Each row is a point on a tangle of strands that fork, close into loops and nearly touch. The rows are in no order.
In the rows, zero is written as 128.
Two points are linked if the straight distance between their rows is under 204. Some points are linked to none.
k175: [ 78  87  92 138 106 153 172 123 150 132 112 136 151 141 105 130  93 145
 139 117 116 120 153 108 159 105 111  76 113 123 184 120 129  94 166 119
 126 147  90 162 158 122 168 163 113 162 104  89 151 144 124 130 141 140
 122 169 109 115 138 150  99 115 139 151  60 164 141]
k376: [181 131 131 129 139 123  97 113 111  89 116  82 122 107 126 177 129 135
 168 159 113 152 115 110 116 122  95 132 172 123 151 101  99 153 143 147
 137  92 136 158  92  92 133 154 137 134 148 123 168 142 127 151 208   8
 136 125 103 104 136  85 113 102 116 107  73 163  92]
k985: [172 146 153 106 148 120  95 118 108 103 109 128 113  86 139 182  94 135
 176 166 129 169  82 111 103 108 149 132 163 121 129 124  89 131 162 138
 135  80 142 169  86  94 127 173 135 134 161 127 103 118 123 140 220  41
 144  89 137 113 127 109  92 104 119  82 106 138  95]
k166: [ 69 155 129  99 112 131  66 164 154 135  93 153 141 152 152  97 111 143
  87  94 139 152 184 139  98  95 141 128 142  93  88  80 144 122 130 145
 134 170 136 123 161 107 107 114 143 128 137 139 102 144 122 110 147 152
 135 134 149 186 161  76 134  88 116 131 140  57 116]
k95: [134 123  97 162 110 113 133  68 130 128 132  81 119 113 117 162  88 144
 173 146  87 134 109 106 171  83 159 116 178 124 167 125  92  94 186 142
 126 109 131 186 138 117 158 149 121 139 132 104 157 141  94 110 189  72
 159 159 109 105 130  99 144 101 123 155  64 113 106]
k955: [143 113 141 110 109 132 157 194 109 141 127  84 176 121 138  72 107 174
  91  91 167 171 130 129 211 141  97 141 148 141 184 160 185 156 129 128
 161 147 128 165 105 102  60  96 121 137 100 117 178 182 111 129  81 120
 152 137 120 157  76 132 161  49 117 138 102 115 116]
k584: [126 124 117 136  80 107 172 123 143 107 192  56 147 144 105 118 107 168
  93 105 106 108 175 102 205 128 138 141 147 151 172 141 146 139 138 118
 133 145 112 149 164 127 120  82 142 142  95 134 182 154 117 137 102 162
 134 177  76 127 128 141 133  80 148 143  84 121 151]
k741: [118 127 108 154 111 133 179 101 163 142 179 123  82 129 102 150  83 112
 169 119 140  70 127 106 108  79 198 109 117 170 131 145 105  80 148 119
 129 100 118 157 143 191 146 137 127 157 127 116 109 129  99 151 146 155
 163 114  86  90 116 167  86 148 121  88 139 126 197]
k207: [133  98  81 167 133  82 163  79 152  62 175 148 133 125 116 118 128 150
 118 147  96 133  89 126 105 124 128 116 144 162 137  91  89  80 114 133
 139 135 161 138 168 170 152 108 151 119 169 185 146 141 126 154 152  89
 156 118  58 107 153 102 167 150 120 136 159 162 139]
k657: [151 100 132 101 137 135 185 156 129 153 137 167 109  70 126 116  83 135
 145 100 111 114  32 142 121 133 164 126 123 157 145 156 164  62 107 164
 151  82 124 183 131 206 136 145 107 155 119 174  91 119  67 104  97 126
 175 115 135 122 145 166 150 140 154 109 153 132 166]
k393: [115  90  76 169 156 166 163 112 135 129  91 136 149 160 107  86 187 141
 134 209 199 134 129 165 130 111 135  79 119 115 149 117 105 112 143 108
 136 140 128 110 113  96 127 159 117  83 137  94 132 166 163  74 103  88
 108  97 116 110 115 154 126 163  46 137 129 141  91]
k695: [ 46 122  96 162 115 149 149  83 158 147 135 163 136 149  92 139 146  85
 148 136 113  67 162 132  74 132 122  99  72 125 124 140 106 107 128 101
 113 134 134 106 150 143 201 149 113 144 135  93 133  77 157 157 112 182
 103 144 128 100 117 189  80 193 164 119 128 174 158]
k440: [121 172 186  81 139 119  81 193  99 146 128 114 126 105 139 101 105 130
 124 101 175 131 129 110 113 119 176 183 139 140  93 182 115 135 138 115
 134  95 135 113  82  88  88 114 135 122 137 102  39 115 123 137 131 175
 132  67 154 143 105 134  69 105 121  84 193  83 141]
k288: [153 123 168 118 113 144 144 153  99 132 158 102 110 105 122 155 111 142
 151 112 131 106 110 101 128 144 124 142 137 146 140 154 137 155 129 123
 167 112 126 163  94 121  98 147 132 149 126 133 145 131 112 139 128 113
 129 130  98 116 118 135 102  91 154  97  90 138 127]
k761: [122  97 124 143 126 148 158  80 119  97 141 139 113 115 120 176  97 156
 161 151  92 162  71 118 147 106 124  75 161 115 156 112 110  97 162 128
 171 122 160 180 125 113 138 180 134 111 142 135 138 139 114  82 179  39
 140 165 104 114 153 111 143  83 132 155  31 125  78]
k666: [128 144 132 175 121 143 175  71 159 130 209 147  66 142  88 156 181 139
 143 146 113  87 127 135  98 152 174 126  96 145  58 102 147 128  69 104
 152 132 154  99 154 190  79 136 190  93 170 192 134 125 136  99  64 128
  97 123  63 120 146 130 138 146 111 102 127  95 124]
k632: [122 148 101 130 109 105 102 150 151 113 124  81 149 181 115  47 158 156
  88 134 182 127 191 153 126 127 166 163 139 112 114 124 133 165 117 124
 129 146 148  91 125  71  82  71 149  90 131 136  95 137 161 116  92 154
 131 100 117 163 127 125 140 135 100 134 177  71 104]
k979: [ 99  49 111 118 115 194 190 154 129 115  82 170 135 149 131 137  94 148
 133 115 118 142 125 129 136 133  81  53 109 130 166  83 167  90 152 119
 139 135  81 185 122 144 134 192 136 155 107 106 165 178 124 121 151  89
 115 162  96 122 153 152 102 104 124 160  47 183 130]
k533: [120 159 119 158 109 124 136  83 147 150 196 109 100 153  70 121 179 137
 110 163 148  65 161 135 111 144 185 150 106 111  93 142 121 161  86 118
 146 140 157 106 140 133  98 113 161  93 137 153 123 102 146  89  40 167
 120 130  94 126 120 145 131 155 132 106 137  84 117]
k399: [149 143 117 114 152 161 124 173  73 159  80 148 151 129 147  90 170 116
 116 140 158 140 103 161 137 196  52 113 115  78 170 146 146 180 107 100
 118 138 127  80  81  64 126 146  93 120 115  75 132 135 155 130  93 144
  88 101 165 125 110 140 143 166 157 163 123 186  82]
k171: [218 151 197 134 189  95  90  96  97 150 136  67 110  65 134 199 162 103
 179 165 123 164  86  99 153 151 170 179 146 170 103 190 104 151 146 149
 117  92 126 151  84 142 113 100 147  93 140 145 130 103 103 113 141  86
 115 113 201 128  98 113 121 119 119 120 134 128  91]
k303: [170 111 196  97 126  83 106 140  99  72 165  82 164 121 148 114 137 164
  99 123 113 180 106 123 158 160  83 188 154 189 116 156 118 153 127 138
 131 131 144 136 121  88  82  63 138 126 149 195 131 124 135 186 149 111
 120 101 109 132 108  93 157  88 128 124 153 132 128]
k328: [112  90  99 150 131 150 176 115 115 150 104 182 115 128 158 140 125 100
 122 128 103 118  50 138 108 124  91  67  78 117 105 135 202 104  97 121
 120 137 109 155 113 203 170 157 103 126  86 139 138 109  96  78  59 154
 113 137 143 136 142 146 175 155 143 163 133 149 127]
k244: [193  98 172 135 158 135 178 123 126 146 160 115 104  64 121 136 108 133
 172 116 125 130  47 128 144 139 179 152 126 201 141 191 136  90 133 148
 160  74 115 176 119 189 121 111 119 121 140 176 107 127  74 117 106 115
 157 120 141 106 112 157 139 135 112 103 153 129 155]
k879: [184 147 146 113 176 158 117 179  60 196  95 134 126 103 170 125 158 110
 116 130 162 143  85 159 132 165  97 145 136  85 137 163 150 159  97 120
 124 133 129  82  67 112 108 135 103  99 110  87 115 146 121  80  77 141
  80 106 194 134 100 125 152 147 115 140 155 139  90]
k558: [ 75  86 110 156 136 163 188  97 121 152 119 190 111 121 143 155 108 112
 141 130 113 118  39 142 109  99 133  44  98 106 122 143 165  96 125 108
 150 131 145 166 133 180 168 179 102 114 119 125 115 118 102  54  85 124
 133 163 154 133 138 168 157 129 136 156  88 112 105]
k63: [ 59 150 140  92 108 122  65 127 146  98 112 133 157 146 137 117 103 167
  90 103 101 176 175 110 124  82 128 142 148 103  95  89 107 144 162 144
 130 174 155 141 174  81 127 110 152 131 166 144 115 124 137 148 192 126
 132 165 125 159 159  52 114  64 142 135 112  56  92]
k610: [ 57 125  77 112  79 110 128 140 170 114  94 131 185 145 105  19 121 173
  85 118 150 175 178 153 165 115 128 146 104 111 189 139 153 149 159 106
 108 176 158  98 182  50 131  95 107 138 146 122 107 131 158 138 101 178
 145 139 150 150 115 131 130 129 156 149 134  94  98]
k466: [ 93 161 111 122 117 143 111 131 153 168 112 189  91 118 109 170  90  95
 163  97 122  70 130 136  49  98 175 104 108  95 104  97 124 109 124 149
 139 114 125 143 142 172 165 178 126 167 128 117  96 103 113 124 147 125
 153 139 128 136 152 135  90 141 161  89 116 117 162]
k537: [ 80  68 131 150 149 199 197 102 130 136 128 194 105 141 133 162 120 111
 160 161 151 133  62 142 102 111 155  31  84 129 104 144 139 103 138  77
 170 115 146 149 104 153 128 186 125  88 137 125  91 128 131  68 108 116
 116 131 138 110 126 171 114 137  96 123  89 114 105]
k176: [202 183 179 140 144  89  45 154  94 149 106  95 106 116 139 173 177  70
 137  91 104  99 152 108 125 147 110 182 129 122 103 113 120 149 105 177
  92  84 100  83  93 150 123  98 123 144 114  95 129 105 128 161 151 120
 129 136 182 120 139 137 123 155 131 122 177 145 174]
k372: [130 124 149 141 159 103 111  56 140 120 176 158 116 136 122 146 160 132
 111 179 130 149  99 141 116 128 176 154 120 119  58 138  96 119 101 127
 140 153 172 118 144 140 123 120 160  82 163 184  99  86 147  84 106 148
  97 112 158 138 103 105 172 141 110 110 185  76  84]
k665: [115 121 154 130 121 166 147 114 128 152 148 108  65 126 119 189  74 119
 183 131 137 123 108 100 135  73 190  92 140 142 122 145 112 125 193 107
 146  90 120 187 100 131 115 182 135 128 133  75 115 135  90 109 183 101
 139 136 123 103 130 136  69  89 121 105  57  79 122]
k289: [ 92 134 112 140 175 156 108  79 142 148 112 155 124 152 134 125 173 111
 107 189 186 148 147 144 120  85 173  99 143  96  87 129  87 114 147 109
 125 163 156  78 102  92 121 149 147  63 144 107  98 115 155  47 114 143
  82  96 188 136 100 117 125 134  53 117 155  67  90]
k455: [129 138 154 130 133 158 111 170 112 140  88 130 108 180 149 135 184 110
 102  85 142 103 184 147 114 166  95 114 119 126  74  75 166 158  87 142
 126 148  91  93  97 144  70 114 162 120 105 129 171 169 136 104 101 132
  83 160 114 153 148 107 135 116 100 155 125 107 138]
k641: [ 53 133  75 146 103  93 137  87 182 122 113 132 167 155 124  88 117 110
 104 125 125 126 176 140 160  97 131 126 115 127 147 137 108  97 152 122
  80 160 117  98 196 121 192  82  97 146 119 116 127 114 158 170 129 203
 135 137 141 130 111 151 138 170 129 148 164 140 168]
k13: [138 100 150 169 111 154 209  77 154 132 202 113  75 146 113 163 109 126
 173 131 141 115  95 114 136  96 195  81 111 198 115 157 129  95 150  92
 161  98 134 150 122 178  96 129 146 108 142 140 118 162 105 127 137 137
 133 122  84  92 115 144 107 121  75  97 118 100 158]
k329: [ 65 161 121  80  94 106  86 158 145 169  99 183 144 116 131 112  93 146
  82  75  99 130 155 138 104 108 121 133 125  84 117  88 176 122 123 155
 128 176 135 132 185 134 151 135 119 157 130 148 121 136 109 111 113 178
 144 177 168 192 156  95 153  91 171 137 116  73 119]
k242: [197 148 157 122 123 119 102 149  81 127 128  92 111  83 126 179 137 133
 157 120 100 119  99 115 120 161 103 161 168 130 136 112 137 168 113 168
 148 107 136 160  99 126 106 142 128 154 130 154 171 137 112 127 147  37
 144 146 107 135 141  87 130  86 154 106  75 152  95]
k620: [115 119  78 178 116  91 179  61 153  76 214 118 136 103  78 111 119 147
 150 163  99  89 116 103 107 144 151 124 136 151 163 141  73  83 129 113
 147 128 195 134 157 160 159 111 129 124 168 157 108 112 140 145 127 127
 166 120  51  82 117 145 127 158 137 108 161 158 164]
k201: [ 83  83  94 131 122 167 159 134 161  79  93 190 131 168 140 132  95 129
 125 110 126 127 138 140  82  96 129  78 100 160 104  51 121  69 141 126
 114 131  83 148 164 176 147 137 156 144 136 134 147 163 133 169 190 111
 136 124  91 122 171 125 103 141  91 130 133 164 178]
k318: [122  86  64 154 151  96 142 103 158  72 103 174 142 141 154 126 110 122
 114 140 105 159  79 142  92  77 122  84 135 160 123  68 103  73 122 150
 109 125 117 144 163 175 165 113 141 134 160 154 156 156 114 176 191  75
 163 100  92 122 170  96 161 145  90 156 163 159 155]
k609: [130 166 130  99 141 126 103 165 118 185  95 197 105  85 130 138 107  94
 148 113 135  98  90 147  71 127 164 131 120  78 110 131 129 107 109 157
 134 110 123 125 125 159 158 173  99 148 121 109  67 100 107 109 119 134
 143 105 172 145 141 139 117 159 158  96 150 126 136]
k49: [145 168 124 107 166 161  94 168  77 213  88 153 115  98 158 136 130 114
 112 139 170 143 105 153 128 110 152 134 163  66 126 144 149 133 128 122
 123 157 137  84  98 118 120 156 111  98 115  83 107 145 103  34  95 141
  96 115 199 165 125 111 153 122 120 137 114  85  81]
k50: [134 124 103 138 123 117 172 112 155 119 188 133 112  86  86 120 107 136
 162 134 115  82 104 111  84 142 157 131 119 167 149 150  95  71 118 136
 142  94 154 145 150 186 147 136 126 152 153 167  82 107 112 144 122 132
 172  97  65  79 133 168 116 162 143  81 167 152 198]
k294: [ 97 147 122 126 174 173  83 125 103 191  80 150 115 126 175 135 135  93
 105 156 168 171 147 133 142  76 152 106 169  83 106 153 112 110 170  98
 114 148 133  66  96  75 131 166 114  81 135  71 100 127 116  35 134 146
  84 112 214 146 117 104 118 116  70 141 104  81  85]
k655: [ 48 125  92 106 106 162 120 169 156 141  43 179 153 157 120  87 114 133
 124  91 148 119 201 145 100 109 109  94  96  90 145  77 142 114 154 133
  99 154  93 118 166 113 160 156 117 155  99  81 125 135 164 134 139 146
 126 166 143 150 161 148  77 151 125 141 133 144 141]
k386: [159 140 148 111 139 134 136 184 105 156 103 108 133  92 133  97 104 116
 142 102 170 133 124 114 166 148  99 153 131 143 191 206 131 131 130 122
 132  97  95 124  80 106 125 129  73 151  94  72 123 132 128 168 103 152
 134  91 155 118  74 181 112 150 138 114 152 161 150]
k60: [ 70 100  88 151 127 135 124 105 166 139  86 110 151 146 131  94 104 130
 135 138 138 161 152 125 164  67 134  89 141 109 161 126 102  93 187 129
 107 153 101 146 153  85 161 142 102 139 126  79 120 148 120 126 166 135
 143 130 137 117 117 115 120 119  87 155 100 118 125]
k199: [179 132 199 122 137 102  91 165  95 114 129  78 145 136 154 117 145 127
 110 100 144 163 134 130 144 155 101 187 157 176  92 151 134 157 106 149
 122 123 121 115  92 100  64  55 135 114 126 154 128 133 123 151 123 112
 124 108 144 151  95  94 141  88  84 124 179 118 140]
k489: [162 135 156 156 140 127 136 101 134 105 176 117  77 144 116 179 192 118
 141 136 111 100 141 131  95 169 116 143 108 144  53  92 137 167  68 124
 136 125 123  89 121 159  96 131 180 115 160 180 167 122 138 129 102 102
  89 129  77 112 141 107 126 150 117 110 124 131 134]
k546: [111 170 127 123 125 110  85 135 132 122 107  64 128 166 117  99 141  96
 137 111 153 105 206  98 124 117 142 157 136  96 120 129  91 184 146 103
  88 103 114  58 108  67 149 112 133 125 113  68  93  85 182 171 163 160
 125 131 142 120 125 142  73 151 136 138 150 113 126]
k656: [146 162 112 155 112 107 122  96 161 119 182  92 119 161  94  90 184 158
  94 160 166 109 162 152 124 131 194 163 143 126  86 124 123 160  78 137
 147 145 152 103 136 117  71  85 174  79 140 173 114 144 151  87  76 139
 133 104  91 141 119 123 158 130  86 105 168  57 101]
k392: [124 123 115 167 147 134 148  83 135 136 141 143 105 135 109 163 144  86
 178 175 130  80 122 122  79 131 134 104  89 128 114 135  97 118 110 103
 130 104 129 107 114 155 175 163 127 129 140 113 124  89 143 140 130 123
 115 104 110  80 113 161 101 190 120 103 136 181 153]
k142: [164 181 145 131 140 119  59 129 109 112 112  86 116 150 120 163 174  78
 152 126 121  86 184  98 105 137  99 145 119  90 114  98  95 182 119 133
 100  91 118  63  91 104 147 132 131 140 110  74 132  97 164 172 175 112
 115 140 128 101 145 134  86 163 145 116 139 168 145]
k362: [160 158 214 111 148 114  83 139  95 144 144  97 100 103 148 176 132 109
 153 139 146 144 108 107 119 129 179 172 138 161  70 165 114 147 148 127
 130 105 132 141  82 125  86 123 159 107 143 131  93 111 107 115 155 128
 109  94 161 138 107 114  83  96 112  93 155  90 119]
k389: [135 120 141 132 146 152 132 113 126 142  91 152 104 106 154 172  81 111
 184 158 159 153  80 135 119  83 176  90 151 120 132 142 113 103 161 119
 144  97 128 168  92 123 137 178 110 115 131  98  99 137  96  90 172  79
 149 102 159 110 125 142 110 118  95 101  98 111 108]
k542: [172 162 112 149 134  63  66  99 131 129 119 126 141 119 126 149 169  87
 130 140  56 106 128 132 132 129  86 158 134 110 137  78 120 127 100 181
  71 118 116  95 159 161 193 128  90 155 109 122 156  98 122 166 155 126
 159 137 146 123 149 116 183 169 157 165 162 164 158]
k947: [132 110 173 157 122 123 149  97 117 158 165  89 113 161 132 152 152  98
 125 141 115  95 154 113 164 150 114 129  95 149 113 165 128 149 115  95
 127 144  93 110 114 137 138 119 123 118  98 102 179 101 120 117  86 194
  71 152 137 104 103 148 146 148 138 160 107 137 139]
k812: [158 118 173 133 139 135 100 156 106 103 109 105 133 163 164 148 163 114
 106 101 130 151 153 136 133 153  65 140 140 153  89  99 144 161  95 147
 127 133  99 110  86 117  77  89 149 115 124 144 178 155 132 146 142  98
 103 142 128 142 127  83 147  95  83 146 130 124 122]
k458: [148 118  96 164 100 133 156 119 148  99 165  41 126 160  62  73 192 165
 119 162 161  76 192 140 130 177 152 166 150 136 139 126 142 201 112 105
 131 128 150  97 105  98  85 101 172  82 137 126 154 150 177 123  64 104
 139 131  44 104 129 152 104 138 111 119 106 125 111]
k731: [160 136  94 121 141 138 108 158  95 105  71 119 167 138 121  82 177 133
 131 157 138 138 143 160 131 188  42 128 129  89 201 106 130 190 119 111
 111 133 135  73 108  57 137 146  80 139 118  93 149 139 178 156 121  82
 116 118 127 116 142 125 129 171 172 160 109 217  89]
k767: [157 115 159 144 183 135 107  62 124 140 134 126 105 132 158 159 167 109
 132 200 162 159 111 135 149 104 190 128 143 127  80 160 105 121 128  99
 122 147 157 101 100 130 110 140 143  58 137 142 121 105 133  53 105 141
  85 111 195 135  99 114 169 117  65 119 149  68  79]
k320: [147 107 106 123 137 123 114 120 116  87 115 113 160 113 129  98 140 136
 137 165 119 169 114 128 155 167  32 129 131 126 207 129 110 157 133 101
 126 121 137 114 125  57 153 151  78 150 136 118 145 119 163 194 166  92
 130  98 122  99 123 123 129 146 176 149 105 218  97]
k711: [ 91  95  78 126 104 158 137 117 159  71 129 126 158 132  88  76 109 196
 132 142 132 161 141 119 116  89 140 106 152 119 173  69  96 119 183 128
 162 134 151 172 168  81 128 149 137 127 161 131 111 172 160 145 191  72
 176 135  66 120 159 106  90 102 118 119 107 136  97]
k30: [114 134  87 168 133  51 110  56 148 105 149 144 151 142 123 139 145 100
  93 136  53 116 121 137 130 117  97 136 137 130 115  93  95 101 122 163
  75 153 143 105 194 172 210  93 107 145 133 152 168  99 135 169 143 154
 141 146 123 130 140  99 194 164 159 176 180 147 156]
k602: [168 196 125 104 129 157 118 189  58 165 134  98 121 100  95 149 173 149
 129 120 153  66 124 147 107 176 137 179 148  64 131 144 145 216  75 145
 145 143 143  95  83 113  88 133 134 127 105 111 142 131 132 101  44 118
 112 145  92 141 127 133 118 130 177 114  97 132 107]
k301: [157  92 153 141 139 111 129 104 133 117 118 129 124 135 174 143 124  76
 131 139 115 154 114 125 148 115  87 118 117 159 114 143 111  89 121 124
  87 112  80 116 114 153 162 100 115 125 114 113 146 128 116 187 174 154
 115 101 163 103 114 135 142 153  83 149 170 162 168]
k15: [200 191 139 132 120  55  34 126 117 132 116  64 135 103 133 145 161  94
 141 112  79 124 157 109 163 129 107 196 155 131 150 119 109 132 133 188
  65  97 109 102 142 139 154  91  97 157 105 101 149 112 120 180 173 125
 164 138 168 125 137 125 151 150 148 152 162 138 169]
k509: [217 122 151 122 126 113 129 160  97 110 149  58 147  73 116 136 110 140
 142 111 104 142 112  95 178 178  50 187 164 185 192 169 118 155 134 155
 119  99 116 157 112 126 114  92  87 167 112 137 180 123 116 177 129  71
 161 136 120 122  94 131 134  99 150 123 105 197 148]
k152: [ 90 134 127 132 115  93  99  81 159  91 132 142 148 161 132 150 124  98
 103 115  82 129 177 114 139 109 104 123 119 126 101  98  84 114 150 131
  88 149 109 101 182 136 186  93 129 143 123 127 151  96 153 187 181 176
 113 158 136 120 142 109 137 154 151 148 145 142 164]
k136: [201 157 174 131 165  83  83 125  88 173 122  89 113  61 152 192 153 115
 159 143  98 154  85 119 153 155 157 174 162 143 118 158 147 146 134 172
 115 118 131 164 111 162 117 118 124 103 118 145 150 128  83  82 113  87
 131 139 206 151 129  95 174 112 154 161 104 108  77]
k956: [122  50 125 137 127 181 191 129 115 120 116 155 128 126 142 136 112 151
 131 129 108 157  67 129 159 130  80  44 128 127 163 107 172 106 142 116
 170 131 123 178 102 138 124 182 129 114 111 136 166 166 108  77 130  72
 116 166 109 120 152 137 155  84 124 183  31 144  86]
k66: [125 184 127 101 135 118 104 174 120 152 130 129 122 123 113  80 129 131
 117 115 185  97 146 137  96 140 178 167 119  98 115 180 107 145 112 118
 133 107 139  94 106  87 108 111 127 110 129 104  41  98 147 128  85 182
 134  70 142 137 107 159  91 165 131  82 195  94 126]
k72: [103 179 102 120 114 139  91 149 162 136 113 169  93 149 102 136 133 110
 148  93 135  64 183 143  37 114 171 120 102 107  80  56 132 131  95 159
 127 123 122 111 157 166 127 145 157 153 124 142 110 125 137 134 137 129
 151 136  99 149 172 116  90 154 135  96 150 114 171]
k754: [154 112 113 143 113 116 138 107 145 119 126  68 142 121 140 117  98 143
 145 137 132 145 130 118 172  88 121 126 164 149 178 143 107 107 161 133
 123 118 107 163 126 100 143 110 106 143 120 108 158 160 105 163 173 107
 159 119 121 104 109 119 136 113  98 130 109 138 130]
k841: [148 119  89 111  92 105 165 168 136 122 146  89 179 120 124  83 101 183
  86 101 120 136 149 142 201 153  94 146 136 132 216 125 183 139 111 134
 140 149 128 156 160 127 111 105 103 160  94 149 183 168 120 137  78 132
 157 148  96 149 121 151 167  97 160 152 101 151 138]
k681: [106 106 150 145  96 113 168  84 141 108 199  84 132 169 114 132 120 139
 101 133 114 112 166  95 183 123 138 117 117 162 130 162 106 129 156  87
 134 149 112 134 152 110 126  86 149 126 119 121 153 124 127 141 121 199
  97 155 105 109 108 138 129 115 137 143 105 116 148]
k228: [124 142 175 109 140 104  85 133 112 167 147 174 105 120 155 136 151  98
  95 134 113 126 112 140  96 145 151 161 114  99  43 135 144 132  95 142
 124 148 140 112 141 152 118 126 145  99 137 162  88  89 116  71  96 179
  92 126 183 163 132  95 166 133 143 122 171  78 103]
k692: [104 139 137  83  90 100 130 177 125 129 156 152 144 127 140 129  89 148
  76  80  87 116 144 120 155 150 112 147 111 120 119 120 176 125 101 132
 131 158 113 149 181 158 121 106 140 160 107 165 143 120 114 132  98 199
 121 168 133 176 140 130 156  87 176 137 119 111 153]
k237: [105 124 168  88 112 106  97 137 117  62 153 116 163 148 151 121 106 167
  92 116 112 177 136 104 140 120 112 150 141 148  99 117 105 142 146 115
 141 156 140 143 146  85  95  86 150 130 155 172 115 122 142 183 186 142
 121 111 105 143 134  83 132  78 137 121 129 106 116]
k895: [110 147 136  83 117 158 113 209  94 148  65 136 146 162 136 112 148 142
 101  80 143 105 186 133 128 170  94 117 122  94 124  94 177 174 108 133
 133 153 108 110 107 120  81 124 144 146  86 101 155 154 144 115  86 150
 103 175 115 162 147 124 122 106 153 156 104 131 131]
k878: [ 31  80  97 164 112 150 172  69 155 102 149 186 137 162  91 144 147 127
 119 130  84  94 143 137  68 126 112  88  85 139 120 102 104  83 146  99
 123 152 152 129 173 154 186 148 152 125 158 125 149 113 156 145 132 148
  86 177  94 102 142 157  89 166 157 141 117 160 141]
k177: [192  93 130 107 135 133 144 152 121  84 122 108 157 102 149 119 109 138
 128 124 122 167 112 116 159 172  16 146 140 167 194 147 124 139 126 133
 112  97 109 141 108 110 130 111  95 159 120 147 158 149 145 218 158  83
 146 104 116 112  98 142 129 122 129 129 131 215 157]
k20: [115 121 155  79 133 150 135 212  95 154  86 127 165 134 172  98 105 130
  96  79 162 164 146 124 176 150  84 124 135 118 152 145 186 147 121 114
 142 143 110 141  86 108  74 120 124 139  98  88 161 172 111 118  95 147
 118 137 149 159  89 130 144  73 123 143 113 136 123]
k41: [ 96 114 107 166 163 181 176  85 155 139 119 173  92 156 110 169 141  99
 178 183 169 100 105 139  74  91 184  55  90 130  89 124 112 103 128  99
 145 111 145 119 112 166 139 187 149 111 148 112 103 125 142  86 122  90
 119 105 121 102 131 163  95 159  79  98 115 123 138]
k802: [143 167 146 105 138  95  98 157 114 171 140 139 124 118 127  89 153 132
  98 134 152 113 123 156 113 158 166 172 123  96  98 165 134 134  84 147
 139 137 145 101 133 117 105 105 125 107 129 144  77 102 117  87  61 177
 118  91 167 151 122 127 156 159 133 107 192  89 117]
k428: [145 136 103  75  98  84 135 175 134  93 146 128 174 108 147  98  87 166
  76  98  85 150 139 135 183 158  77 161 129 134 186 113 159 130 109 144
 109 148 135 142 195 132 133  96 107 179 112 187 140 138 128 169 118 144
 157 137 113 161 143 120 167  96 193 148 135 142 145]
k966: [114  89 141 126 131 128 124  99 121 132 139 195 105 126 172 143 127 102
  99 127  87 154  59 135 104 118 114 107  88 122  54 132 176 109 102 122
 121 145 128 147 136 176 148 130 135  96 117 167  99  92  99  78  93 168
  93 137 167 144 143  99 179 138 141 150 160  99 107]
k674: [ 95 138 106  94 104 114 102 182 138 109  89 140 173 168 141  32 120 150
  83 108 163 162 186 151 128 144 116 158 109 113 144 133 157 145 128 109
 113 159 148  81 139  69  89  77 125 123 134 130  86 120 168 153 101 180
 128  95 155 167 124 134 139 141 140 141 177 108 114]
k647: [179 101 180 149 130 167 190 119 125 135 178 120  75 107 119 171 103 136
 184 102 135 117  86 108 122 145 140 118 115 193 122 166 145 131 131 108
 164  89 120 159  93 167  87 144 145 131 141 151 134 143 106 141 126 102
 136 115  93  98 104 146  91 115 102  80 106 142 161]
k435: [ 62 136  58 118  85 104 151 114 179 102 114 109 176 126 105  54  89 158
 101 119 126 160 172 117 207 105 120 148 125 130 214 151 122 138 174 109
  86 155 136 105 200  69 181  97  94 166 131 125 119 117 162 178 143 173
 160 155 124 119 116 139 112 135 170 141 118 135 132]
k860: [147 119 139  67 136 143 145 197 116 165 103 204 111  73 152 105  92 127
 125  91 117 120  54 145  95 154 126 124 116 106 120 136 180 102  98 166
 149  97 115 170 111 171 119 166 111 160 118 156  82 116  84 107  99 135
 149 108 148 147 148 143 137 132 176 106 149 134 141]
k611: [ 76 129 109  89 110 162 117 161 160  82  83 171 147 152 138 125  88 139
 127 101 122 131 188 122  94 109 102 112 106 124 129  58 118 112 151 135
 111 136  94 135 172 130 148 136 141 163 113 127 130 132 164 186 201 124
 142 144 108 136 173 127  71 138 134 120 139 161 162]

A fork is a point with three links, a tip a point with one. Leave the first point through the second and follow the links. Name the first fork or tip that comes.
k542 / k30: k489
k632 / k674: k546
k237 / k303: k841
k320 / k731: k228
k228 / k372: k509
k611 / k201: k647

How many points has the smallest loop of links through each point below? Write - if it is on no loop.
k303: 14
k956: 7
k15: -
k611: -

Name the points in between on the shortest way along the links from the first point to the second, in order.
k966 / k399: k228 k372 k767 k289 k294 k49 k879
k611 / k244: k201 k318 k207 k620 k50 k741 k13 k647
k176 / k533: k15 k542 k30 k152 k641 k435 k610 k674 k632 k656
k372 / k878: k228 k966 k328 k558 k537 k41 k392 k695
k389 / k72: k985 k376 k242 k288 k647 k244 k657 k860 k609 k466
k294 / k171: k289 k767 k372 k228 k802 k66 k440 k362
